Each row is a point on a tangle of strands that fork, close into loops and nearly touch. The rows are in no order.
Points whose rows are less than 136 apart are linked; no others are. Some points are linked to none.
vazof: [ 13  10  -9   5 -52  14  13 -28  22  -3   5 -33 -20  16  16  -4   3  -6
  -9  14  15  -6  20  -2 -27  19 -30 -37 -35 -66  37 -18  51  -9  23  -7
 -19   2  -8 -11  31  14 -49   1 -31 -18 -21  61  22  34]
Beze: [ -9  -4 -40 -26 -33  18  28   8  12 -57  39 -48   5 -46  19  46  -6  -6
 -29 -12 -17 -32  12 -24 -30  10   6  12 -15 -26   7  19   0 -19  18   8
   2   7  -8 -34  34  28 -22  17  20 -11  22  25   4   3]
deto: [ -8 -14 -54 -24   9 -20  16 -20 -14 -24 -42  -8   0   0  30  -9 -24  17
  -9 -52 -48  21   9 -59  15   7 -35  53 -37  38 -32  38  -8   8 -14  -5
  29 -35 -59   8  23 -58  46  24  20 -39   9 -35  -3  18]
kam: [ 10  26  41   1  -1  -8  -8  -2 -37  28  38   4   3  28  -8   5  20  -6
  -6  50  33   8 -16  66   6 -80   9 -18  26 -65  13 -20  24   5  11  32
 -24  33  46 -42 -24  21 -22 -45   4  56 -13  15  16 -35]
Sumug: [-27 -29 -18 -20  37  48  11 -21  -2  41 -21  18  23  35 -38  27  -8  20
 -16 -38 -15  12  -2 -24  50   3  41  47  37  53   2  25 -26  25 -27  -3
  -5   7 -10  87 -37 -14  14 -29   5  -4  -7 -59 -44 -10]
Lupa: [-13  15  27 -15   3  25  21  -6   4  20  24  -2   7  40 -20  25   6  -6
 -22  28   1  -4   2   6  31 -32  18  -3  55 -40  17 -18   3  -8  11  26
  -4  36  28   3 -33  22 -13 -40   2  20   3   6 -18 -28]
fod: [  1 -20 -22   9 -33 -27  48   2 -17 -34 -21 -56 -57 -16   4 -12   5  -4
  -2  24 -29 -29   1 -34   6 -40 -25  12 -26  -3  20  10  -7   7 -14  18
  51   7 -31 -68  22 -33   8  75  24 -16  19 -23  17   8]
nale: [ 14  42  12  -6  42  32   5 -49  30  47   9  58  26  71 -53  54  -4  11
 -23 -20   1   5  31 -22  30 -27  42  -2  50 -10   3  10  12  -9   7 -28
  30   6   9  71 -62  -1  18 -36   5 -33 -16 -25 -34 -18]
pag: [-36 -40 -21 -15  19  51  36  -9 -14  33 -13  -4 -10  51 -47  23   0  19
 -18 -10 -28  -4  -9  -7  69 -37  17  44  46  45  21   1 -36  35 -12  18
  16  37 -21  53 -36 -11  28  -2  22   1  15 -63 -43 -19]
rik: [  6  31   7  12   8  -9 -25  -6  58 -30   5  48  39 -35  11  15 -23 -16
  -2 -35  17   1  19  -5 -45  48   5 -19  -1   3 -33 -11  -2 -35  25 -43
  15 -20  -1  28  -4  18  -9 -11 -15 -46 -10  37  16   5]
vur: [-27 -24  22   2 -37   6  11  -7  22  13 -18 -47  -7   9  19 -61   2  -7
   4  36 -13   2 -16 -12   5  36  -7 -31  18 -34  46 -15  -1   7 -24  14
 -37   7  19  11  17  17 -68  -3 -17  23 -12  46   7   9]
bunu: [ 23 -24  29  28  11 -11   9 -13 -38  39   9  35   4 -11 -37  -1  34  23
  34   5  12 -32 -30  75  -1 -34  28 -10  19   1  20  17 -18  41  -7   8
 -29   9  27   5   0  40 -17 -49  15  52 -42 -18  40   5]
valer: [ -6  12   1 -25  16  37  15 -10  14  18  14   0  10  35 -11  43  -2  -2
 -28   0  -9   6  13 -32  33   1  19  16  35  -3  11  -7   9 -15   4   1
   4  10   3  27 -27   6  -1 -17   3 -12  16 -11 -37  -6]
Pige: [ 22  38  33  -6  -2   4 -23 -13 -20  16  60  30  37  15   4  38  17  -2
   0   9  47   7  -7  62 -26 -43  22 -25  15 -50  -5   5  41 -10  19  13
 -41  10  55 -28 -11  43 -19 -60 -13  46 -29  25  12 -13]
Zomu: [ 31  33 -35 -14  14  17 -33   3  22   5 -15   9   9  20  44  -1  -2   0
   7 -20  23  36  24 -23 -16  69 -26   5 -50  -5 -20  -9  70 -25   6 -25
  -3 -49 -19  -6   5 -34   7   8 -31 -25   7   9  -5  20]
vala: [  7  -5 -38  -6 -25  17  50 -15   7 -32  26 -36 -22 -18 -21  48  11  10
 -26  -1 -29 -46  14 -13   4 -23   4   9  -3 -36  26   0 -17   6  28   6
  35  23 -25 -23  24  25 -21   4  28 -21  17   3   6   5]
fiku: [  1  15  56  38  20 -32  -3  -5  -2  10 -19  38 -11   3 -56 -24  -3 -18
  -6  41   8 -19  -4  24  13 -34  13 -27  43 -36  -1 -33 -33   7  12   3
  31  39  26  19 -23   8 -16 -35   0   5 -11  18  28 -35]
gefa: [-10 -18  34  28 -20 -17  -1 -12  19  20 -22   4  -5 -12  -6 -65   3  11
  24  15  -5  -9 -15   8  -7  33  -4 -40  15 -15  27 -12 -20  17 -12  -8
 -25   5  15  32  22  19 -56 -23 -19  12 -33  37  27  20]
kono: [ 31  36 -16 -28  41  35 -31  -1   1  38 -13   8  -1  55  18  21   7  -7
 -19 -11  20  49  27 -30  16  30 -16  25 -16   1 -17  -9  72 -24 -14 -19
   4 -40  -4   8 -21 -39  21   0 -17 -21  16 -22 -31   5]
pibu: [ 28  16  35  51  15 -48 -33  30 -38   0  -3  45 -10 -24 -19 -26  26   0
  29   7  32  11 -16  63 -27 -49  -6   2 -15  32 -44  -4  -1  11  -3 -19
   1  -5   6 -40  -9 -24  46   7   6   1  -6 -20  32 -10]
Zik: [  0 -24 -16  -3  20   0  -6   7  17   1 -70 -20 -15  18  24 -48 -24  -1
  11 -17 -10  38  -3 -53  21  57 -29  26 -27  46 -10  -3   3   3 -34  -3
  -3 -36 -24  35   4 -57  18  38 -13 -20   9 -18 -20  16]
Tosi: [ -4 -14  14  24   5 -14  -1  -2  21   8 -27  16   3 -19  -3 -39  -3   5
  20 -16  -6   0 -10 -11  -3  37   4  -9   8  20  -1  -5 -23   7 -12 -18
 -19 -10   2  38  10   0 -20  -9  -9 -13 -17  12   9  18]
vupa: [  9   9  31  14  38 -20  -2  21  -3 -45  23  50  15 -29 -38  54  -9 -16
 -13  21   9 -37  -2  30  -2 -39  33   4  35   1 -25 -11 -54  -2  32  12
  49  43  15  10 -22  32  19 -27  27   9  13 -10  -1 -56]
gemek: [ -1 -28 -17  25  -9 -29  39  -1  -7 -44 -19 -16 -42 -38 -38 -14  -6   0
 -11  22 -43 -50 -10 -13   8 -17  -9   5   0   0  15  -2 -74  23   7  -2
  57  30 -21  -3  34  -6 -18  26  35  -8  17  -9  22  -9]
minu: [  5   2 -41 -12 -28  13 -10  -7  35 -41  18  -1  32 -47  48   6  -7  11
   9 -42  -5 -13  12 -14 -57  75   3   3 -42  -7 -10  23   9 -17  14 -25
 -21 -29 -14  17  48  27 -35 -17 -10 -19 -11  39  12  26]
Bef: [ 13  19  26  61 -22 -58 -47  41 -28 -10  -8  38 -23 -29 -16 -74  22   4
  50  30  33  12 -13  58 -40 -28 -29 -35 -34  27 -42 -14   2   3   7 -25
  10 -15   4 -59   0 -45  37  36 -15  -7   0   3  37  -4]
budo: [ -3   3  45  39  20 -45 -38  32   7  -3 -39  34  -7 -18 -24 -58 -18 -19
  24  -6  20  24  -5  13 -13   5 -23 -15   7  47 -40 -18 -27 -10 -13 -16
  13 -12   7  16 -19 -32  42  28 -15 -30   6  -3  16   0]
Sura: [-41 -40 -19 -16  -6  36  51 -28  46 -11 -23 -57 -28   8 -18  43 -35 -10
 -36   3 -45 -14  20 -84  57  15   1 -11  22 -10  48 -18 -24   3  -5  14
  51  39 -24  16  -1  -6 -10  40  10 -21  30   5 -31  -2]
vevu: [ 13 -11  29   6 -19   9   8 -36 -17  37  32  29  25  -7 -14  13  26  24
  22   2  15 -32 -21  59 -20  -1  27 -23  17 -37  37  16   1  20   5   6
 -36  11  36  16  11  73 -45 -71  -9  52 -50  17  33  17]
Mav: [-23 -40 -29   2 -35 -11  34   4   6 -45   4 -33  -2 -68  10 -21   5  20
   6   0 -53 -48 -27 -10 -20  25   7   9  -6  10  26  30 -72  19  -8   1
   3   7  -6   2  62  32 -50   9  33  15   2  11  18   0]
dev: [ -6  23  46   9 -10 -24 -32  25 -39  20  25  -8   3   7  16 -31  13 -26
   2  52  35  26 -29  52 -11 -50  -8 -26  13 -35  -6 -25  25 -11  -3  23
 -40   6  54 -60 -20   4 -13  -5  -4  49  -7  16  10 -34]
vusev: [  8  -6 -34  -5 -60   9  17   5 -34   4  21 -63 -29   2  48 -26  32   1
  17  22   7  -6 -22  12 -22   2 -19  -5 -51 -24  33  15  48  -1 -12  13
 -46 -23   6 -71  39  -9 -31  39  -7  29  -1   0   5  27]
Tove: [ -4 -11 -74 -40 -27   5  41 -33  11 -47  -5 -51  -4 -30  38  28 -15  27
 -21 -49 -56 -12  26 -67   1  11 -18  29 -45 -10   8  49   2   2   9  -3
  30 -28 -59 -20  49 -16  -4  15  23 -36  11  -2  12  29]
Vefik: [ 34  44   0  -4 -10  18  -8 -19 -14  46  12 -16 -28  62  16  11  22  -7
 -19  18  27  44  27   1  10 -28 -28 -13 -33 -52  14 -25  98 -22   7 -12
  -8 -14  -7 -53  -9 -40   7  12 -19 -13   9  21  -2  20]
Nume: [-20  17  26 -10  18  -5 -30  28  15 -16   3   5  30 -18  25   6 -18 -38
 -10   3  17  25  -8  -7 -14  28  -8  11  14  26 -24 -18   5 -43  -6  -1
  -7 -17  20   1 -23  -1  21   8 -11  -8  24   2 -13 -10]
fum: [ -2  42  30  21   1 -17 -37   2  59 -24 -14  34  26 -11   7 -19 -31 -31
   2  -1  30  22  20   2 -35  42 -22 -48   2 -17 -23 -39  20 -36  29 -34
  12 -12   3  13 -14   2  -8   1 -35 -44  -8  59  22  -3]
Losu: [  5 -29  23  16  26 -15   5  32 -62  28  -8  -1 -30  18 -26 -31  32   6
  17  24  13  -2 -39  60  15 -80   0  29  23  42  -4   3 -22  37 -36  23
 -20  11   9 -13 -13 -18  29  15  34  43  -5 -68  -3 -18]
tev: [-46 -35 -27 -38  -3  38  39  -3   9 -15  10 -48  -9   1  -4  65 -29  -6
 -40   2 -49 -17  24 -61  57 -10  12  19  18  15  26  -1 -32  -5   5  31
  51  44 -23   0 -11   9  26  42  14  -8  47 -18 -52 -17]
Nif: [-12 -37 -19  -4 -40   6  29   7 -16 -12  24 -37   6 -39  11 -16  26  21
  15  12 -31 -40 -43  17 -20  17  13   6   0  -3  43  22 -33  21 -14  16
 -37   5  16 -13  46  48 -55  -6  28  40  -7  -1   8   9]
zofug: [  9  33 -24 -33  23  54  12 -35  24  20  42  31  24  53 -26  75  -3  24
 -31 -19 -13  -5  35 -30  29  -9  46  16  41  -6  18  19   8 -10  19 -15
  16   2   2  47 -39  21  -3 -37   9 -20   8 -23 -47  -8]
Pegef: [  6  21  30  26  31 -27 -24  -3  31 -19   4  69  45 -45 -15  24 -14 -11
   4 -37  18 -11   7  17 -31  14  29  -9  18  22 -46   7 -29 -18  15 -31
  19  -8  13  28 -19  28  12 -22  -2 -27 -19   9  22 -10]
Selif: [ -3 -29  39  19  40 -22  -8  18 -19  -1  -4  42  24 -43 -37   3   5   5
  20 -15   3 -23 -22  37   2 -19  40  12  39  50 -28  27 -56  30 -14   9
 -13  12  25  29 -13  29  12 -25  19  31 -23 -32  16 -21]
Las: [-17 -37 -23  -2  -9   0  58  -5 -21 -15 -22 -49 -50   8 -30  16  -2  -2
 -21  20 -42 -36   0 -35  46 -50 -14  24   8   4  31  -8 -33  22 -13  28
  66  35 -36 -32   3 -22  26  60  35 -12  32 -41  -8  -7]
mek: [ -8   7 -16 -45  19  18 -10  36 -17 -47  76  -6  36 -18  28  81  -2   0
 -16  -6   8  -9  -7  11  -7 -31  21  39  19  21 -22  25  -4 -10  18  33
 -15  11  18 -29   0  41  23  -9  33  33  37 -29 -34 -31]
zate: [-29  21  36 -15  -3  -2 -26  22  21  -1 -10 -29  13  15  33 -23 -28 -51
 -20  30  26  38   2 -22   0  29 -29 -17  14 -18  -3 -36  39 -43  -8  16
 -15 -10  24 -24 -30 -13  -1  26 -29   0  23  38  -8 -13]
karit: [ 18  18  19  -4  27   9  12  19 -10 -32  44  27   2  16 -31  70  10  -6
 -21  38  13 -31   4  41  17 -69  27   7  39 -24  -4 -14 -16   6  37  31
  35  51  11 -20 -25  30  24 -29  30  20  26 -18 -18 -58]
Tovi: [-18 -17 -17  -1 -15  33  54 -30  40 -13   1 -40 -29   8 -41  43 -10  -4
 -38  11 -33 -33  19 -42  38  -4   6 -22  30 -46  46 -28 -23   6  19   3
  47  41 -17   7   3  15 -29   9  12 -20  18  16  -6  -5]
muzu: [ 28   9 -51 -16  23   9 -43  16  32   1 -58  -1   6  15  54 -40 -12  18
  40 -22  17  45  13 -22 -14 116 -31   1 -58  19 -32  -8  49  -3  -6 -21
  -6 -61 -28  13  11 -44  12   7 -43  -8  -7   3  -8  18]
sopob: [  0 -22  43  27  13 -15   7   0 -30  56 -19  17 -13  12 -38 -50  23  10
  26  18   9  -3 -27  53  21 -35  11 -11  34   0  14  -5 -20  30 -25  12
 -31  10  28  16 -19   6 -13 -30   2  36 -32 -15  24  -3]
golar: [-20 -32  15   0  34 -22  -1  44 -53  -9   4  -3  -7 -10 -10  -3   7  -2
   3  12  -7 -10 -33  31  11 -64   2  48  18  65 -21  14 -51  25 -26  34
   1  23   0   3  -7   0  46  20  40  31  12 -64 -19 -29]
Voz: [ 30  12 -21  19 -39   1  20 -23  29 -12 -21 -19 -35  13  17 -14   0   5
  10  -4   0   1  24 -25 -15  12 -39 -27 -50 -33  17 -17  47  -4  20 -21
   8  -8 -33 -21  32 -22 -18  26 -15 -41 -14  32  20  41]
suf: [ 26  -3   6   6  -7   1 -33 -30   1  61 -16  43  15   8  22 -34  16  25
  48 -30  36  12   3  28 -18  68  14 -37 -39 -10   9   6  34  13  -3 -22
 -48 -33   0  39  10  15 -14 -45 -55  28 -57  22  18  51]
puf: [ 20   9 -39 -14 -41  17 -20   3 -34  17  32 -29  -5   4  59 -10  32   7
  21   6  30  16 -13  26 -31  25 -12  -2 -62 -21  10   8  69 -11   1  -3
 -64 -37  13 -52  37  -9 -17   2 -23  36  -5   8  -5  31]
med: [-38 -25   2 -15  25   2  13  17  -3 -26  11  12  12  -2 -18  63 -33 -23
 -33  11 -31  -9  12 -20  37 -30  10  23  22  42 -23 -10 -69 -13  17  20
  67  62  -7  36 -33  19  53  19  20 -10  39 -27 -47 -44]
Fanib: [-34  19  57   5 -16 -30 -52  37 -14  -1   9  -8  27 -18  21 -55 -10 -38
   8  44  33  31 -29  33 -26   0 -16 -36  25 -18 -14 -27   8 -26 -11  23
 -37  -5  65 -45 -21  15 -14   6 -22  47   3  32  13 -37]
Guv: [ -4 -17  15  -6  42  32   1 -19  -7  63 -25  28  15  38 -37   5  13  10
   2 -32   7  17  -3   6  37  -3  37  26  40  29  -1  19  -1  19 -34  -5
 -27  -8  10  70 -41 -10  12 -38  -8  12 -29 -46 -19   1]
Dokon: [ 18  -8 -50  -5 -21   1 -14   7  44 -32 -59 -24  -7  -3  63 -58 -20  26
  50 -23 -11  18   9 -39 -20  96 -35  -9 -68  20  -7   8  25   9  -1 -17
  -9 -47 -38   8  39 -39  -9  23 -29 -10  -9  24   5  32]
dimuk: [ 12   0  -8   7 -25 -10 -47  -2  26  14 -25  33  16 -16  33 -56   2  23
  63 -23  27   7   6  18 -46  88  -4 -50 -53   6  -6  -6  26  13  10 -30
 -42 -32 -14  26  27   8 -14 -22 -56  10 -46  45  20  44]
Kap: [-11 -10 -18 -13 -17  -7  20  15  -6 -21 -14 -55 -25 -11  39  -6  -6 -15
  -5   8 -17   1  -3 -44   0   1 -23  26 -28  17   4   9  15 -13 -20  17
  12 -15 -19 -49  15 -32  18  61  11 -13  24 -14  -7  11]
gige: [-17 -12   5  -9  -3   9  14  16  -2  13 -16 -43 -18  11  25 -19  -1 -17
 -10  18 -10  11 -12 -32  17  13 -10  17   3  14  14  -8  11  -9 -26  16
 -17  -7   1 -12  -2 -21  -1  30   2   2  16 -11 -20   5]
Nozek: [ 17  10  -5 -10  23  -5   2  32 -33 -42  58   3   1 -13   4  66  18  -1
 -11  21  11 -18 -10  37  -7 -72   8  35   6  10 -21   8  -7   9  23  28
  14  30  -5 -51  -1  20  35  -2  50  22  32 -40 -12 -39]
Mevur: [ 14  17  27  52 -14 -55 -56  28  -8  24 -33  49 -20  -5 -29 -97  13  14
  63   9  42  30   1  54 -28  -7 -26 -65 -34  26 -37 -21  10  17   3 -28
 -11 -23  -2 -21 -13 -53  40  23 -43  -6 -23  23  35  16]
Giba: [-12 -35  11  18  27 -40  -2  27 -37 -16 -15  18  -5 -37 -28 -27  -4  11
  14  -9 -19 -18 -28  22   0 -29   9  36  16  65 -28  28 -74  29 -26  12
   7  11   0  21   8  -7  28  15  32   8   1 -43  12 -11]
dag: [ -1 -15  26  45  14 -33  15  -2   5 -22 -31  19 -39 -19 -60 -27 -13 -13
  -9  33 -18 -34  -5  -2  13 -15   0 -18  27  -7   2 -28 -64  14   6 -12
  48  38   3  25   7  -9 -17   3  16 -14   8   5  22 -15]
Nav: [ 12   9 -50 -26 -33  27  14 -19  18 -37  44 -17  18 -31  28  47   2  17
 -18 -36 -14 -24  16 -15 -42  28   9  16 -30 -24   5  31  10 -15  24 -15
 -12 -14 -16   1  45  39 -36 -19   7 -24   2  25   7  30]
ruzo: [-39  12  59   4 -22 -25 -39  23  21   0 -17 -20  18  -4  23 -76 -25 -36
   4  41  19  33 -10  -1 -12  31 -22 -43  27 -27   1 -33   3 -22 -17  18
 -25  -1  43 -14 -18   8 -32   6 -33  20  -2  59  11 -22]
mapeg: [-35 -22  22 -19 -13  11  -3  23   2  20 -21 -54   0   9  38 -49   2 -21
   0  33  -4  23 -26 -27  16  46  -1   0  18   4  28  -8   6  -8 -44  26
 -52 -14  31   2  -3  -4 -31  12 -10  40  11   7 -28  -7]
sen: [ 32  21   4  24 -13  -9 -11 -14 -15  22  23  34   4 -10  11   1  29  14
  24 -10  27  -3  -6  45 -32  -1   3 -16 -31 -11  -3   1  29   0  15 -19
 -29 -11   4 -13  16  15  -5 -27 -16  -2 -32  13  25  29]
Veg: [ -7   2   0 -26   4  21  -2  17  -4 -19  44  -4  36 -25  22  39   6  -3
  -5  -9   5  -7 -17   5 -13  11  28  18  19   9  -5  14  -2 -15   2  12
 -36  -3  28  -7   5  37 -15 -28  14  22   7  -4 -19  -8]
Gipa: [  3  15 -17 -25 -42  35  17 -14  -4  -4  35 -66 -19  26   9  25   6 -17
 -34  20  20  -5  24  -9 -10  -6 -11 -20 -15 -77  39  -5  72 -22   7  21
 -26   4  13 -55  11  11 -36  17 -24  -1  11  51   5  19]
nemir: [ 18  13  20 -20   0  21 -21 -22  -9  20  52  35  56  -3  13  46  20  12
  14 -19  33 -10  -9  42 -29   7  43 -17  15 -24   2  30  31  -2   5   6
 -59 -14  54   4   0  62 -29 -70 -16  56 -37   9   5  11]
nazav: [ 36  37 -42 -28 -26  38 -28 -16 -20  16  52 -21   0  35  42  29  20   5
 -10  -2  40  24  22  15 -33  22 -13  -1 -53 -50  11   8  99 -29  17 -14
 -46 -33  12 -38  28   0 -16 -15 -39  13   4  31  -2  38]
veta: [ 23  31 -21 -42 -22  52  -7 -31  -8  37  42 -37  -8  62  22  24   9  -1
 -29  12  26  22  30  -6   0  15  -6  -9 -13 -72  38   3  87 -26   4   7
 -40 -20  19 -19   5   9 -41 -29 -36  17   5  38 -10  32]
Saro: [ -4   5 -69 -41  -7  18  33 -32  19 -40  30 -21  13 -25  14  68 -23  25
 -41 -53 -54 -13  37 -61   1   4   7  24 -18  -9  -2  42 -22  -9  31 -15
  43 -10 -53   5  27  11  -5  -2  34 -44  19   1  -8  11]
toka: [  7  -6 -36   4 -37  -5 -23   3  40 -29 -24   8  12 -39  54 -49  -5  23
  53 -29  -3  -5   4  -5 -54  88 -17 -25 -61  15  -7  10   8   8  10 -31
 -27 -36 -27  17  52   3 -23  -2 -30  -9 -26  40  21  41]
vediz: [ -9 -31 -21   0 -56  -4  35  12 -22  -3   6 -65 -29 -12  27 -48  32   8
  22  32 -27 -30 -42   8 -14  10 -10  -1 -18  -8  53  19 -13  19 -28  19
 -31 -11   7 -41  43  14 -55  38  16  37  -3  -3  11  17]
Rak: [  6 -11  -5   5  17  -9 -24  18  -3  17 -43  10  -1  -4  19 -57   3   5
  32 -26   9  31 -12  -7   1  46  -8  12 -22  43 -20   0   3   8 -31 -12
 -31 -40  -8  24   1 -36  20   8 -22  -4  -8 -17  -6  20]
kabek: [  4  26  40  15  -5  -8   6 -15  -8  23  14  10  -4  21 -25  -4  10  -9
 -13  42  13  -8  -4  33   6 -42   7 -24  31 -65  15 -26   7   0  16  16
   0  34  28 -11 -19  22 -32 -41  -6  14 -16  32  21 -22]
fumu: [  9  12  34  34  11 -36 -51  15  11  47 -49  45  -4  10 -20 -89  -2  -1
  49 -15  39  43   6  30  -4  25 -12 -52 -12  17 -27 -23  16  16 -11 -23
 -31 -28   0  20 -22 -37  26  -1 -52  -2 -37  23  22  21]
vope: [ 16  22 -57 -31  26  21   7 -40  21  -6  13  23  19  15   0  60 -23  21
 -33 -56 -34   8  37 -68   8  12  12  33 -15   7 -16  32   3 -10  18 -34
  44 -24 -44  37   2 -10  10  -3  25 -58  12 -19 -23  12]
budu: [  2 -21  12  17 -14  -3  28  -4 -34  46  -2 -17 -33  25 -23 -41  32  11
  12  36  -7 -11 -33  41  21 -36  -5  -3  16 -13  40 -14  -8  27 -18  13
 -21   8  10 -13  -4  -2 -26  -8  16  29 -15 -16  17   9]
lof: [-29 -37 -14 -10  12  12  34   2 -27  10 -25 -27 -27  22 -21   4  -5   1
 -19   4 -37  -5 -13 -26  47 -37  -7  48  16  46   8  -2 -38  22 -22  25
  22  26 -29  17 -11 -24  35  35  29  -6  23 -52 -31  -8]
Nuvi: [-17   6  56  27  13 -40 -60  37  28  16 -54  21   3  -5 -11 -95 -27 -21
  34   5  29  43  -2   5  -3  36 -31 -47  14  31 -23 -29 -10  -7 -16 -11
 -11 -25  13  24 -29 -32  22  21 -43 -12  -3  26  13   0]
Gezuk: [  8  14 -20   0  39  -7   7 -25  10  -7   1  45  19  -3 -21  47 -17   8
 -21 -50 -20   3  13 -29   3 -20  14  34   4  26 -35  20 -27  -5  11 -25
  39   0 -34  42 -15  -9  35  -2  31 -54   0 -27 -13  -2]
vuf: [ 21  24  10  17  45   6  10 -29  13  15   7  63  13  28 -57  56  -1   7
 -20 -28   0 -10  14   3  17 -45  36  12  38  10 -21   7 -22   7  13 -22
  41  23  -8  55 -41   5  34 -21  26 -39  -9 -31 -16 -20]
Lazaz: [ 19  -7  50  38  38 -41 -32  30 -32   7  -6  50  15 -42 -33  -9  14  -5
  34 -20  31  -3 -16  63 -19 -33  22   1  16  51 -47  25 -28  26 -15  -6
 -18  -5  25  -4 -13  11  39 -12   8  24 -22 -31  33 -14]
vafas: [-50 -39 -29 -35   6  40  27   8  -6 -23  32  -9  13  12  -8  80 -28   8
 -38   0 -46 -20  24 -23  73 -29  23  27  27  35  11   9 -64  10  26  35
  58  66 -17  22 -26  30  41  17  18   4  51 -37 -71 -51]
Gafim: [ -7 -17 -24   7  12 -19  31 -13   8 -28 -10   8  -7 -27 -18  19 -16   7
 -18 -22 -40 -17   2 -28   7 -14   1  23   4  21 -15   8 -56   5  11 -12
  41  18 -33  21  13  -6  11   7  36 -35   9 -12   4  -2]
torov: [ 31  31  -2  32 -31 -12   4  -6  -2   5 -10  -6 -36  25  11 -19  19  -6
   7  20  23  26  14   2 -14 -23 -41 -23 -51 -26   0 -29  67  -9  14 -21
  11  -7 -25 -60   5 -48  18  39 -17 -33  -3  21  17  22]
pomun: [-11 -19 -64 -46 -11 -10  30 -24 -14 -34 -38 -53 -11  -5  53   4 -20  21
 -14 -38 -55  12  18 -80  21  11 -37  47 -53  18  -3  51  17   4 -21  14
  37 -41 -60 -32  34 -59  36  42  18 -26  18 -29  -2  20]
Gutub: [-15  -9   9   2  15  -7  17  13  14 -54  20  21   6 -33 -31  60 -25 -24
 -36  21 -18 -40   9  -7  14 -16  25  -2  31  -3 -10 -19 -75 -16  38  10
  68  57   6  18 -14  31  10  -4  25  -1  32   5 -20 -50]
zedu: [  1   6  39  34  44 -36 -29   8  19  -3 -27  61  22 -27 -37  -4 -22 -19
   6 -39  16  10   4   7 -15   2  11   1  23  45 -51  -1 -37 -11  -6 -26
  24  -5   3  49 -30  -6  41   1  -6 -36 -12  -8  16  -9]
Pized: [ 16  41  18 -20  21  26 -17   0 -15  48  -1 -14 -18  68  11  13  12 -24
 -30  19  26  52  20 -11  24 -32 -21  10   1 -21  -2 -28  82 -27 -13  -4
  -5 -11   3 -34 -33 -44  28  13 -10  -5  20  -9 -24  -5]

A tip is a point with one link. Name the tips that can be reached along the links from each point below, in the order of the rows.
mek => Mav, suf, Veg
vevu => deto, Nume, budu
gefa => Zik, Guv
Lazaz => fum, Losu

A piece is two or more points that can be reached from each other along the links. Count, over all rows, the pieces, the separate loops (a circle has one, a figure eight two, a Y none), the forks (points with three links) and the tips (points with one).
pieces => 4
loops => 1
forks => 4
tips => 10

Name the points in between on the shortest way along the links from the first point to the second, in order.
Nav, Gutub => Beze vala Tovi Sura tev vafas med
sopob, nale => bunu vevu nemir Pige kam kabek Lupa valer zofug
Pegef, Lazaz => zedu budo Nuvi fumu Mevur Bef pibu
lof, Tosi => Las fod Kap gige mapeg vur gefa
Pige, Saro => kam kabek fiku dag gemek Gafim Gezuk vope
